A landscape with many valleys, sampled at points; each row gives a point and its height.
A ball rolls from a point to the lowest of its 2 nearest points, and stops where none of them is lower. Distance is the straight distance between rows; heights are no part of it.
vazo (h 543): [101 143 106 148 144 170  74 149 179 114 107 118 155  97 109  96 133  81
 131 120 172 187]
pakes (h 603): [142  83 149  90 131 163 144 130  64 110 102 143 138 162 101 158 117 147
 144 145  93  73]
zuloz (h 307): [ 94 145 119 136 118 183 107 136 156  78 117 129 116 148 128 125 163 103
 162 127 122 111]
piz (h 349): [146 124 128 146  81  74 169 137 101 142 152 126  78 142 160 114 126 203
 154 124  86  67]
tov (h 601): [166 118 108 153 106 142 128 102 152 152 112 110 108 162 152 153 179 137
  93 139  97 137]
Teli (h 509): [156  82  92 167  58 155 138 143 163 105  79 154 117 124 126  89 134 147
 148 144 115  75]
gipif (h 497): [119 169 127 167 149 101 129  98 176 162 138  95 107 133 146 138 168 106
 105 112 130 192]
vuzus (h 609): [132  67 143 122 117 146 159 136  66  88 107 144 134 149  97 138 107 146
 132 144 119  54]
nale (h 563): [140 103 130 151 105 121 154 111 103 129 104 134 129 156 114 119 131 147
 116 128 121  92]
mikos (h 560): [102 111 121 209 118 157 135 128 179 100 110 100 126 111 115 104 132  89
 106 151 173 134]
vazi (h 328): [137 155 156 168 124  80 134  88 112 181  71 117 140 168  98 106 139 154
 126  86 125 132]
sulum (h 572): [105 140 108  59 146 162  63 174 142 120 113 170 173  74 110 104 113 112
 173 119 143 148]
tid (h 362): [118 172  99 134  85 109 110 134 159 154 109 142 145 112 128  72 130 151
 173 125 111 141]
bugor (h 475): [103 143 138 187 146 106 154  98 160 116 150  89  74 151 162 146 159 123
 116 120 111 121]
Fen (h 494): [ 63 164 157 175 133 101 169 129 145  71 149 114  83 131 148  94 128 138
 177 101 128  83]
mut (h 532): [ 89 127 150 215 128 116 163 112 132 103 106 105 131 127 104  86 111 135
 122 117 173  97]
Rogo (h 375): [165  92  84 145  96 212 108 135 182 130  82 138 137 142 119 128 182 113
 135 149 111 128]
guze (h 308): [106 126 132 168 125 116 171 130 148  84 187 105  73 118 181 141 139 113
 119 153 124  91]
Pulun (h 224): [134  99 146  50 145 140 117 139  80 163 133 158 175  84 120 155 102 143
 119 154 127 140]
lavo (h 216): [144  87 127  95 105 119 173 142  72 142 172 140 143  91 135 154  94 162
 132 172 103  95]
zitu (h 447): [ 70 130 142 159 140 167 115 137 144  65 105 116 144 114  95 114 119  69
 126 125 166 123]
nade (h 431): [102  94 136 150 134 195 120 132 141  76 106 118 157 106  94 116 119  81
 106 145 171 118]
vafot (h 345): [103 132 157 103 148 106 159 126 109  99 212 116 135  79 154 154  82 109
 104 140 157 134]
Kago (h 437): [182  53  98 112  85 150 134 158 117  97 109 153  78 168 163 159 140 144
 177 155  83  60]
mego (h 310): [172  91 137 144 112 163 123  86 123 156  54 136 153 170  88 139 151 137
  89 136 116 124]
Dap (h 614): [159 141 104  59 155 163  77 143 141 161 143 128 161 114 159 151 185 109
 130 108 105 180]
buz (h 450): [113 154 117 138 137 137 106 136 178 141 145 120 152  76 120  93 100  85
 105 128 193 193]
kob (h 348): [114 131 113 193 101 136 176 117 191 130 147 110 114  80 144 101 109 113
 106 148 171 157]
sevof (h 569): [191  61 124 186 107  96 144 118 139 110  88 128  63 193 161 149 145 146
 104 100 104  67]
sabi (h 602): [130 153  92  97 117 171  92 144 168 133 144 128 141 122 148 129 188 115
 161 132  89 157]
sukud (h 458): [115 154 146 152 156 122 102  99 136 142 103 110 138 145 106 130 152  97
 101 108 139 169]
figo (h 367): [103 139 167 118 149  84 168 118  89 118 195 117 133  83 136 122  74 126
 114 126 164 123]
Sani (h 312): [ 95 163 121 196 117 114 156 121 196 124 155 107 107  76 149  93 109 107
 142 131 168 162]
Nel (h 360): [148  94 117 128  98 115 173 115 136 189 143 130 173  78 116 124  79 137
  65 166 164 150]
gavur (h 493): [118 128 148 113 141 138 117 108 103 117 111 125 140 159 110 151 138 117
 116 132 111 116]
kel (h 309): [125 139 112 134  78  87 167 145 107 139 168 135 102 104 155 103 111 193
 169 138  90  80]
pezok (h 178): [120 168 126  63 189 106  86 156 135 125 199 142 122  75 144 137  70 102
 101 105 190 191]
poka (h 243): [185  91 117  93 104 185 109 113 121 188  83 144 155 156 118 155 166 153
 126 150  97 143]
solu (h 378): [131  74 108 179 106 181 144 134 164 121  91 106 150 110 101 120 116  96
  71 169 175 146]
sig (h 293): [ 85 187 154 174 159  90 125 109 155 123 132 116 100 122 125 102 125  98
 137 102 161 162]
rasu (h 586): [182  43 142 134 127 124 162 122  80 107 119 130  95 172 135 184 125 133
  89 153 122  67]
Sibu (h 401): [149 139  95 142  81 141 126 134 171 120 126 123  88 168 171 118 175 151
 166 135  71 106]
Tases (h 452): [196  42  84 108  77 141 144 160 126 103 120 159  97 133 167 156 129 145
 149 170 102  65]
Kebon (h 477): [ 89 153 144 158 125 100 158 126 119  88 138 115  82 169 148 121 138 150
 169 102  99  82]
kud (h 419): [106 134 122  85 138 122 114 147 139 125 161 149 157  59 114  98  71 111
 132 134 184 156]
rar (h 267): [153 120 114 100 115 179  86 119 146 171  67 155 184 124  89 114 150 135
 142 140 119 161]
bolu (h 206): [122 124 154  38 210 131  75 149  74 112 152 136 153 103 126 182  93 112
 105 113 154 161]
rim (h 336): [143 160  92 134  83 142 100 134 170 153  95 144 144 132 127  85 158 150
 175 132  97 136]
suvim (h 445): [104 179 144 134 163  49 120 127 109 150 148 152 115 111  93  73  77 132
 152  85 178 145]
Furi (h 421): [110 153 111 157  84 141 125 139 170  94 104 136  87 163 143 100 167 151
 187 123  79  85]
bivu (h 441): [152  81 113 186  75 124 170 125 130 152  93 135 138 104  98  89 100 158
  96 142 162  92]
mas (h 628): [166 104  87  86 127 210  99 147 160 141 135 121 149 128 156 160 205 109
 137 140  93 150]
Miz (h 359): [144 123 119 158 113 178 104 115 170 138  63 113 147 157 110 117 175 110
 123 127 119 152]
bal (h 544): [107 122 108 195  79 128 153 138 163  91 100 125  96 131 133  74 133 153
 150 122 127  74]
goz (h 498): [131 103 127 210  93  97 179 118 160 122 141 120  82 107 149  99 115 160
 115 130 146  82]
Mil (h 251): [107 155 126  96 154 145 115 153 145  92 206 101 124  92 177 162 147  95
 123 131 127 148]
Sef (h 297): [130 167 146 130 142  71 120 104 106 169 100 128 138 149  94 117 125 136
 123  98 130 152]
Dit (h 156): [126 120 117  57 172 153  89 144 129 143 151 143 171  82 134 151 121 110
 100 131 156 173]
bezal (h 592): [120 167  89  90 124 162  80 157 173 134 137 143 157  93 136 105 163 113
 184 124 107 168]
susul (h 585): [156  71 124 195 111 112 162 132 143  80 118 122  59 165 166 150 141 126
 103 122 121  61]
Zon (h 203): [143 154 150  79 136 128 101 127  90 140 132 127 131 171 139 159 154 144
 166 113  70 139]
vifig (h 443): [113 138 141 136 110 147 120 122 103  99  57 143 144 182  83  97 129 146
 180 107 114  78]
teneb (h 480): [113 143 135 139 117 110 107 129 111 138  65 146 173 123  58  70 103 131
 157 108 159 130]
sol (h 548): [ 85 128 132 234 121 143 147 117 160  95  91  99 121 113 108  84 116 103
 123 124 179 130]
bon (h 417): [128 164 115  87 166 137  54 142 148 144 111 142 155 121 111 119 152 105
 135  99 142 189]
Davu (h 371): [136 153 145 129 133  70 149  91 111 179 150 108 118 140 144 148 123 143
  98 124 106 152]
sev (h 184): [167  84 124 110 142 191 121 127 128 123 121 117 128 171 135 188 187 105
  94 147  94 128]
Gov (h 546): [127  97 128 150  83 125 153 131 111 120  99 144 137 128 109  92 111 167
 136 133 132  73]
fadis (h 323): [113 105 139 113 135 143 165 125 122 104 203 106 131  95 154 169  99 106
  80 166 142 132]
dabam (h 444): [130 139 127 124 108 117 134 127 111 123 137 121 103 171 140 146 154 157
 151 126  78 112]
Rek (h 329): [134 136 107 118 119 180 107 142 155  95 102 132 127 165 130 133 183 114
 151 135  96 118]
Bopar (h 313): [134 133 143  69 134  69 135 136  65 173 176 141 148  88 123 132  74 160
 138 135 130 135]
regep (h 327): [130  99 123 156 101 182 128 129 140  80  68 138 120 185  98 112 142 122
 154 127 119  68]
Gefov (h 453): [118 112 127 145 133 144 113 118 145 154  85 125 189 100  80 102 100  95
  92 131 189 175]
fef (h 397): [154  75  93 118 119 217 113 144 150 117  95 142 157 121 114 147 171  94
 120 164 133 131]
bef (h 272): [167  87 141  88 129 128 135  99  65 186  98 143 170 139 100 160 114 159
 103 148 102 121]
Pum (h 288): [144  91 128  67 164 177 118 139 108 121 181 119 145 102 165 201 139 103
  90 158 120 140]
punip (h 400): [120 155 104 191 107 161 111 132 190 109  69 109 107 164 129 104 178 123
 158 115 105 137]
kurag (h 185): [124 117 145  44 180 141  98 148 108 118 176 122 158  67 143 168  92 102
  92 128 162 165]
mebut (h 521): [116 109 116 225  82 123 171 127 166 116 105 116 102 102 133  72 115 148
 124 128 165  88]
rudez (h 435): [123 146 109 102 139 123  97 157 172 146 156 146 146  42 119  89  71  94
 115 117 195 194]
lodot (h 442): [116 128 138 138 162 136 100 122 134 138 107 113 168 104  95 125 104  77
  79 124 188 179]
mav (h 354): [118 196 102 119 164 104  72 146 173 154 151 145 115  98 119  78 115  91
 140  97 161 199]
kuluv (h 425): [125 140 127 124  90 106 145 138 114 111 122 136  97 171 139 116 125 177
 181 121  76  79]
lopad (h 268): [107 127 132 158 120 125 165 124 133  94 166 113 108 110 145 123 119 120
 116 145 143  98]
pigu (h 476): [141 121 138  92 145 146  99 108 101 158  96 145 185 120  96 134 113 116
  99 126 148 155]
vikur (h 460): [143 103 116 152  82  90 197 127 116 144 176 123 112  95 152 124  91 170
 100 152 140  93]
nub (h 423): [200  80 101 119  82 128 134 139 135 120 109 145  76 180 153 155 145 162
 165 143  75  77]
Givu (h 433): [125 102 134 143 115 169 122 119 128 129  69 138 163 129  80 116 125 113
 113 141 148 129]
lagip (h 474): [133 100 137 209 116 104 193 108 140 122 130 115  93 121 132 114 115 146
  85 128 168  93]
kabil (h 87): [130  87 132 135 137 146 151 136  96  56 127 123  98 170 131 166 129 107
 119 144 114  66]
lis (h 306): [109 138 123 152 132 138 147 113 152 114 166 105 125 101 142 139 120 100
  93 148 161 140]
mifeg (h 337): [ 97 199 116 154 159  78  89 135 164 149 129 150  99 109  98  67 106  98
 154  90 172 187]
Gal (h 271): [109 183 140 147 169  79 116 103 147 150 157 119 107 114 138 116 125  93
 125 103 155 184]
Zipu (h 404): [105 166 150 141 103  91 143 127  99 121 104 129 115 186 124 103 134 175
 189  90  90  80]
fub (h 451): [159  87 104 120  91 107 180 138 123 153 186 123 112  89 172 155 109 160
 100 178 113 112]
Lom (h 379): [127 145  98 170 102 169 106 130 190 131  91 110 119 146 125 120 187 114
 126 126 116 154]
minet (h 263): [136 121 122 119  94 103 161 142  93 131 160 132 119 112 144 136 108 168
 144 150  92  91]
pebam (h 172): [140 151 146  66 126 120 101 133  78 152 121 145 143 149 114 142 127 168
 187 127  80 133]
vur (h 352): [116 101 127 146 104 161 144 152 131  50  88 138 102 188 124 120 136 123
 173 120 113  48]
Fenen (h 594): [179 130 121 152 111 117 128  91 132 189 103 109 108 186 152 159 182 161
  90 129  85 151]
fula (h 457): [107 172 150 124 169  63 133 129 125 141 172 151 124  90 106  86  51 108
 127  92 193 155]
dakuz (h 254): [ 95 135 162  98 149 100 113 133  73 108 111 151 171 124  75 103  82 126
 157  97 149 100]
ruz (h 399): [126 120 159  88 117 161 125 135  75 102  94 136 133 204 103 151 129 157
 195 120  80  76]
zegik (h 383): [114 164 152 143 107  56 143 131  86 140 127 132 125 159 123 100 128 183
 181 100  95 100]
Butu (h 486): [111 165 137 195 147  98 151  82 170 150 131  84  73 146 162 141 164 122
  99 113 125 158]
Gobu (h 487): [176  67  74 141  71 171 129 148 168 105  96 160 101 131 140 127 145 131
 138 164 108  82]
lufip (h 449): [110 134 133 147 137 145 104 113 133 132  86 121 160 144  88 116 136 105
 113 125 143 150]
Natu (h 274): [134 142 139  68 167  77 106 128  83 173 151 153 152  93  98 118  66 136
 103 109 161 167]
Ripi (h 413): [125 154  84 122 104 151 133 138 184 134 172 118 128  89 178 123 160 120
 137 152 112 152]
gez (h 388): [145 144 131 149 128 104 147 100 139 169 159  97 115 129 149 152 143 128
  84 140 117 162]
lemep (h 125): [125 127 130  64 158 160  86 136 107 127 154 132 164  99 138 158 139 116
 125 130 120 152]
taz (h 386): [114 172 110 118 110 100 105 139 135 146 127 149 154  97 104  76 108 135
 163 121 144 149]
sovu (h 372): [102 128 157 133 131 152 140 142 106  60 105 128 113 188 115 132 132 126
 164 118 102  68]
Bidem (h 222): [109  99 151 188 154 125 175 114 140  79 152  87  79 149 149 167 135  92
  63 140 148  96]
tedo (h 503): [118 200 121 126 133  54 126 125 141 162 176 142 103  99 141  83 108 140
 160 114 134 164]
Kasu (h 128): [131  77 122 111 138 165 135 150 116  66 159 121  99 158 153 177 158  99
 121 160 109  84]
pubub (h 356): [135 171 133 118 103  75 126 118 102 167 118 136 135 133 125 107 119 171
 163 115  94 130]
ripuv (h 137): [ 99  89 162 146 155 147 165 129  92  51 150 105 114 152 127 158 122  97
 100 142 143  66]
nubol (h 427): [125 115 138 132 105  91 182 129  91 149 165 145 143  85 127 110  75 165
 116 142 144  97]
vep (h 424): [140 107 128 196  95  97 159 104 122 170  80 127 149 108 100  79 102 174
 102 122 162 110]
Leriv (h 357): [122  88 125 179 130 177 141 120 163 130 119  98 155 103 109 133 112  84
  52 158 184 173]
Mipof (h 187): [137  99 107  53 143 157 108 140 121 161 137 155 185  66 124 143 100 123
 103 149 151 163]
Bisal (h 571): [114 123 123 198 122 132 143 105 160 131 110 102 124 129 130 120 139 111
 103 134 151 145]
dud (h 344): [110 176 116 177 116  86 107 119 157 161  92 133 135 119  94  59 109 132
 162 107 161 172]
Bobuf (h 542): [152 135 143 169 125  98 150  93 122 151  99 104  79 201 148 148 165 170
 112  99  89 114]
pige (h 593): [159 103 108 162 100 136 139 108 143 160 109 123 138 146 125 133 150 127
  89 143 117 136]
tun (h 212): [165  94 124  93 128 186 106 114 115 147  94 136 141 171 123 166 171 123
 125 142 101 132]
rifut (h 446): [139  94 143 185 118  94 208 105 121 141 171 106 111 101 148 132  98 140
  63 142 173  99]
tef (h 527): [ 70 174 133 135 171 156  98 141 182  77 156 107 125 108 148 123 148  67
 136 117 153 160]
tevip (h 240): [132 145 120  51 182 114  62 152 104 156 123 161 155  96 114 133 106 130
 122 107 152 176]
Mapen (h 398): [125 125 157 120 130  65 192 123  73 131 192 128 140  96 124 127  71 171
 120 131 145 105]
pifa (h 608): [149 153 108  86 134 149  99 132 135 159 146 119 141 138 157 153 186 125
 135 130  85 168]
sunez (h 411): [151 114 134  98 115 186 111 128 114 110  72 147 135 212 102 152 156 141
 177 130  87  81]
bev (h 531): [121 161 154 163 152  95 142  84 118 156 118  95  93 182 149 158 159 134
 112 109  94 140]
Tede (h 120): [120 159 122  47 142 103  86 160  98 141 159 163 146  98 129 115 104 149
 185 119 106 146]
git (h 280): [104 125 143  92 159 113 109 132  98 128 112 153 178 100  83 111  76 114
 120 118 163 130]
tusub (h 597): [174  51 136  91 114 157 148 139  64 111 105 146 104 173 117 178 119 147
 161 153  87  66]
zur (h 499): [ 91 109 124 175 107 138 175 146 144  61 129 126 113 109 109  87 107 124
 136 137 161  63]
biv (h 465): [143 113 123 108 146 136 102 120 119 181  86 146 188  95  74 111  95 112
  85 129 181 183]
vokaz (h 517): [119 180 107 152 102  74 148 120 143 168 140 130 117 101 144  96 126 149
 148 125 125 146]
non (h 250): [153  85 160  61 154 140 123 119  50 169 114 149 177 121 106 171 104 158
 114 139 110 132]
boz (h 429): [107 178 146 147 143  54 123 121 101 161 110 150 135 131  80  72 106 145
 164  86 159 135]
Bor (h 580): [115 157  86  61 149 148  53 174 163 134 125 166 163  82 131 104 139 114
 171 110 144 173]
gazo (h 384): [115 139 130 160 104 115 177 118 165 140 167 115 134  68 137 102  77 103
  93 136 191 164]
riger (h 501): [114 147 151 101 152 104 114 125  93 126 142 118 139 144 125 150 131 124
 127 119 119 140]
Bedag (h 275): [144 158 144  85 154  62  92 111  83 189 105 146 147 149  95 119 117 143
 126  94 123 168]
kiv (h 270): [ 80 148 124 218 120 130 152 126 199  96 132  99  85 105 152 100 139 113
 142 120 150 143]
gom (h 235): [102  85 154  85 147 183 115 133  92  99  91 154 173 122  86 146 109 112
 128 139 136  96]
Zez (h 252): [110 195 129 111 200  88  73 128 141 143 157 130  98 128 142 127 122 101
 118  84 158 189]
zem (h 37): [121 113 146  65 149 137 128 155  78 114 174 124 139 103 142 169 109 133
 144 150  98 124]
menan (h 582): [145  97 119 189 115 141 155 100 160 142 116 103 109 140 140 143 143 114
  61 147 141 137]
nevuf (h 459): [121 139 130 160 115 110 152 120 141 116 136 114  89 151 157 131 150 149
 134 123  97 103]
livuv (h 69): [108 166 140  76 139  84 115 148  90 128 181 140 128  97 130 117  96 135
 167 118 112 136]
Nokap (h 209): [132 128 132  53 141 123  96 133  77 149  97 165 173 135  93 118 107 147
 175 119 102 126]
vinut (h 256): [141 151 134  77 165  90  73 130  94 165 127 164 154 117  91 121 102 132
 118 102 142 178]
Bap (h 226): [146 142 151  77 152 164 103 127  98 123 128 109 126 201 137 185 175 130
 155 106  67 138]
foso (h 570): [191  98 113 171  81  87 160 103 131 185 120 124  78 137 164 142 142 179
  86 137 105 100]
zovot (h 403): [118 153 111  93 126 108  96 148 135 143 134 167 165  76  98  73  79 118
 149 112 167 154]
somo (h 225): [104 175 142 107 163 109 118 134 156 106 214 111 108  92 178 149 118  86
 116 121 151 178]
vap (h 575): [153  85 135 146 127 125 157 113 102 124 126 122 115 166 124 163 134 139
  86 138 120  95]
favos (h 238): [110 157 142  67 152  91  93 138  75 127 108 167 157 125  77 102  90 137
 178  95 125 122]
zes (h 410): [135 148 123 149 121  93 165 113 141 152 184 102  87 126 187 150 143 148
 112 143 101 141]
moren (h 118): [108 168 146  77 166  77 121 143  94 137 194 143 122  92 129 115  66 125
 141 113 158 150]
vit (h 484): [142 115 136  88 143 155 103 118 101 140  94 140 161 130 104 134 130 131
 125 128 121 127]
Sona (h 416): [124  75 118 128 131 207 120 141 146 102 104 127 170 103 100 143 133  83
  92 164 152 124]
Gur (h 304): [125  94 137  82 153 156 143 144 100 109 201 103 132  93 165 184 113 114
  91 166 120 122]
bigas (h 180): [106  88 141 157 151 151 162 129 127  56 159 108  99 135 146 172 128  77
  80 153 148  89]
vot (h 591): [203  36 131 114 119 120 156 143  71 104 117 135  90 173 138 195 120 138
 132 150  96  61]
zaka (h 432): [143 137  96 142 107 152 125 129 174 156 148 116 136 109 159 133 169 118
 111 150 117 169]
rozu (h 461): [ 76 132 152 170 141 142 146 125 134  67 124 118 134 115 111 111 106  91
 113 129 169 105]
pudum (h 334): [152  96 133 152 116 191 108 100 145 135  46 119 145 182  84 132 161 118
 105 129 119 132]
dukiz (h 261): [ 95 115 147  95 155 175 108 140 116  76 119 124 158 126 113 144 131 104
 118 135 139 112]
meko (h 448): [125 142 119 131 128 143 108 119 157 152 122 111 139 130 135 140 164 108
 100 128 124 167]
sefut (h 488): [116 170 136 136 129  68 160 121 150 161 182 132 123  83 140  98  82 125
 134 124 160 162]
Naro (h 418): [122 118 142 169 113 101 204 112 140 142 177 114 126  89 145 116  83 127
  76 145 180 129]
Filu (h 335): [110 115 118 158 119 147 155 143 157  66 161 106  65 150 181 158 164 100
 121 154 102  93]
Geko (h 552): [105 131 116 106 150 167  81 156 151 118 112 135 173  78 100  98 104  89
 129 130 169 160]
veti (h 518): [ 97 185 117 119 163 151  86 138 169 104 151 105 121 130 155 136 182  82
 145 106 118 168]
Tupe (h 377): [149 144  93 145  73 110 140 127 160 152 133 130 105 130 163 118 151 166
 151 143  79 126]
gepil (h 358): [120 149 147 189 129 107 131  93 132 146  61 108 119 180 106 113 147 145
 125  97 125 128]
Latoz (h 299): [142  78 128 153 127 182 130 133 131  80  80 130 130 171 102 137 145 107
 116 144 130  84]
sumu (h 228): [ 80 157 123 180 132 143 142 129 177  81 131 110  93 130 149 106 154 103
 158 132 126 122]
poge (h 430): [160 128 112 140  93  92 180 119 136 172 190 109 102 105 180 154 125 160
  89 160 103 133]
biru (h 381): [107 159 137 194 127 129 120 105 164 114  72 111 108 174 117 110 169 120
 146 100 119 139]
vek (h 257): [154 107 136 129 132 192 102 127 136 101  80 116 111 228 118 170 183 112
 137 122  91 115]
tiga (h 396): [160  78 114 159  85 110 181 113 130 178 122 132 144 102 121 116 102 159
  66 156 158 118]
zek (h 282): [ 94 143 137 122 156 170 105 140 144  79 134 116 133 134 122 141 155  87
 127 124 125 125]
vopaf (h 620): [158 122 100  84 157 201  80 128 147 158 112 126 171 124 132 159 194 101
 123 124 109 169]
Gif (h 462): [109 136 137 163 113 136 129 121 122 116  61 130 159 157  76  86 121 136
 149 110 138 111]
fuf (h 616): [156  51 123 144 108 127 168 133  94  88 111 146 110 154 117 131 115 142
 118 136 133  37]
kepo (h 392): [115 174  99 121 108 128 119 140 189 141 175 127 129  70 166 107 135 108
 146 138 137 180]
rubap (h 84): [125 117 132  76 141 162 116 145 103 111 162 120 139 129 148 173 151 122
 134 145  95 123]
vido (h 584): [185 126 113 149  87  96 146 104 127 191 114 120  95 169 154 135 163 178
 100 132  71 130]
sogov (h 331): [112 107 143 155 135 145 155 112 148 117 148 106 144  98 117 137 101  90
  62 147 182 147]
feli (h 553): [162 110 111 187  84  98 163 105 161 174 136 118  91 117 159 111 130 165
  86 140 124 128]
ledud (h 220): [106 136 167  56 200 142  83 134  80  95 140 114 152 129 128 184 115 110
 104 106 136 147]
vufuz (h 536): [ 88 150 124 164 159 157  89 136 183  96 123 104 127 102 126 108 143  63
 122 119 175 189]
nufo (h 502): [ 88 186 154 147 149  49 157 109 118 126 166 122  88 142 153 114 123 154
 174  97 115 119]
nufab (h 259): [127  78 127  89 109 134 160 134  78 138 146 143 163  88 106 142  82 145
 105 163 145 101]
foz (h 301): [115 112 149  51 166 125 102 137  84 136 133 159 185  76 108 134  69 127
 122 129 161 131]
Pemu (h 556): [171  95 140 188 110  95 153 110 131 137  91 115  68 206 151 145 155 168
 106  90  89  78]
pobul (h 129): [121 131 143  47 131 142 103 159  64 124 131 152 148 129 120 156 113 153
 204 146  75 108]
Sigu (h 387): [120 133 154 108 132 135 142 133  77  93 119 124 108 200 120 159 130 155
 176 113  78  73]
puzis (h 333): [140 142 147  96 119  63 152 125  60 178 174 116 133 105 139 147  96 172
 130 134 104 130]
rurom (h 302): [182 107 129 107 105 110 145 100  89 194 106 141 149 147 121 144 131 186
 121 137  85 123]
lol (h 153): [126 179 133  72 171  77 102 138 128 155 203 155 107  79 144 119  75 116
 121 118 163 183]
Kuve (h 478): [ 82 113 148 172 137 128 165 132 121  55 131 117 106 140 110 112 116 112
 126 124 159  66]
rumok (h 315): [ 91 185 131 189 155  77 107 108 161 145 110 116 112 126  99  81 125 106
 145  87 163 176]
fama (h 273): [117 128 134  81 175 165 106 139 125 108 179  98 135 112 165 186 157  96
  91 136 122 156]
todo (h 473): [116 167 141 134 149  82 152 125 150 142 190 138 120  60 138  92  61 101
 120 109 195 180]
velag (h 332): [161 146 129 114  95  93 135 105  94 178  98 141 139 156 128 116 127 187
 153 123  78 120]
Rup (h 157): [151  85 121 121 140 181 130 132 138  84 136 112  97 177 156 188 177  89
  97 151 106 109]
Guta (h 514): [107 190 158 133 152  47 132 111  99 152 142 119 102 162 139 133 147 149
 155  87  95 147]
nipa (h 305): [147 134  96 111 100 169  99 131 156 142  88 149 155 121 112 107 162 139
 166 137 103 141]
gokir (h 347): [142 146 102 140  59  92 154 132 141 150 134 141 111 119 158  95 130 190
 172 132  88  96]
Nuni (h 236): [121 177 131  74 210 106  46 145 127 131 156 143 111 132 127 134 125 102
 116  79 149 178]
pem (h 511): [ 96 173 144 102 178 131  90 133 136 112 158 110 118 141 152 152 158  83
 122  99 118 164]
Fusa (h 380): [123 145 129 185  98  94 139 112 144 158  82 124 136 112  92  68 117 155
 136 110 148 137]
vil (h 355): [143 141 157 119 133  62 154 101  64 169 153 108 133 152 130 148 115 161
 113 121 104 138]
suraf (h 276): [160  82 127 124 122 207 110 129 132  85  74 132 120 201 103 165 159 109
 128 142 103  96]
fitim (h 600): [152  64 141 183 104 100 168 135 114  95 111 129  90 169 137 130 121 149
  99 116 137  46]
menob (h 523): [116 175 144 130 148  89 122 107 127 143 131 109 103 167 145 147 154 127
 134 101  94 150]
nize (h 223): [136 160 118  48 207 116  54 150 113 144 152 151 133 108 129 148 120 115
 106  96 151 192]
surov (h 405): [125 165 114  92 136 121  86 141 135 153 135 140 157 104 116 110 134 114
 149 113 129 167]
Fufu (h 562): [109 111 104  76 134 194  97 156 148 109 102 164 186  67 110 114 120 104
 150 140 152 144]
Pizi (h 428): [131 154 121  96 196 140  45 138 153 140 117 125 144 112 115 134 142  84
  94  93 173 199]
zerap (h 85): [109 123 148  60 140 143 125 160  67  98 157 124 122 126 131 167 119 146
 181 144  71 108]
Dav (h 295): [129 137 140  89 138  84 132 117  87 168 147 142 163  96 117 127  85 137
 118 130 140 144]
letul (h 434): [118 139 127 126 179 153  74 131 162 138 112 112 160 105 107 125 140  72
  84 110 178 203]
Dudi (h 426): [137 144 129 103 109 157 101 125 118 121  70 144 148 193  99 114 149 154
 193 108  90 107]
rema (h 506): [103 161 155  86 179  98  88 123 102 120 162 114 132 128 145 159 137 102
 119 110 126 160]
Miki (h 512): [ 78 160 159 190 136  99 168 115 144  88 132 115 104 124 127  94 121 127
 147 110 161  99]
fal (h 262): [133  65 136  85 127 195 120 124  94 117  79 169 174 114  88 133 120 133
 136 159 132  93]
binu (h 469): [171  70  80 112  87 168 136 155 143 116 132 158 116 126 159 138 146 135
 147 177  94  93]
vutat (h 489): [ 92 174 156 140 139  75 163 124  97 103 175 112  88 158 160 131 127 158
 168 108 101  95]
dogun (h 385): [180 107 126 129  83  83 164 149  81 147 137 124  77 164 162 153 120 204
 153 129  61  76]
delum (h 409): [128  87 122 187 111 166 137 120 131 120  68 125 161 107  82 100 109 114
  87 146 176 127]
nomo (h 202): [ 98 164 153  84 192 115  93 138 136  99 197 122 118  85 158 147 100  84
 104 112 164 174]
Rom (h 535): [142 144 113 174  79  78 168 113 156 169 142 124 108 104 155  98 120 182
 128 125 124 133]
rebiz (h 528): [130 111  98 163  78 147 132 129 159 111  91 136 110 147 133  95 146 147
 139 134 115  96]
Zogaz (h 239): [140 132 149 105 159 175 108 117 123 107 110 103 125 214 139 185 193 111
 130 108  80 136]
levok (h 374): [148 135 106 102 110 159 122 148 137 115 153 124 108 154 171 158 177 136
 163 149  64 122]
kirod (h 373): [117 192  96 132 142 118  97 151 200 141 161 124 118  80 151  98 133  91
 151 122 158 198]
mifo (h 407): [101 173 159 126 138  55 136 119  86 143 118 144 134 149 102  89 102 162
 174  83 128 105]
koz (h 324): [127 113 142 112 124 107 172 118 115 163 157 133 173  75 111 111  62 126
  88 140 183 144]
sidan (h 525): [114 104 121 164  82 128 171 139 122  85 109 148 131 109 108  78 104 158
 157 131 144  54]
Tazem (h 351): [161 120  84 121 108 217  94 130 179 116  90 129 129 162 131 129 204 114
 158 139  93 133]
Liro (h 353): [132 119 100 121 114 144 139 161 147  80 166 115  77 157 183 167 173 117
 145 154  81  98]
lapu (h 294): [120 102 134  85 120 121 154 132 104 142 181 129 167  66 130 131  72 128
  97 162 154 134]
zuzop (h 408): [177  95 124 128  91 109 149 141 108 129 122 129  77 185 165 160 141 178
 162 131  61  79]
tubi (h 279): [171  83 119 119 108 182 113 107 128 168  64 154 170 139  84 136 149 140
 116 152 116 132]

Where does a ball stop that starts at each point below?
Fenen: zegik
vuzus: gom
figo: livuv
bal: sumu
nade: gom
Dap: rar
tef: rar
lodot: rar
Lom: kabil
sukud: nize

For each start below, name every point that the ball comes to, in order.
punip: Lom, Miz, pudum, mego, tubi, poka, tun, sev, Rup, Kasu, kabil
fub: poge, zes, gez, Davu, vil, puzis, Bopar, Dav, Natu, vinut, tevip, nize
vikur: nubol, Mapen, figo, vafot, fadis, Gur, Pum, fama, Mil, somo, nomo, pezok, lol, moren, livuv
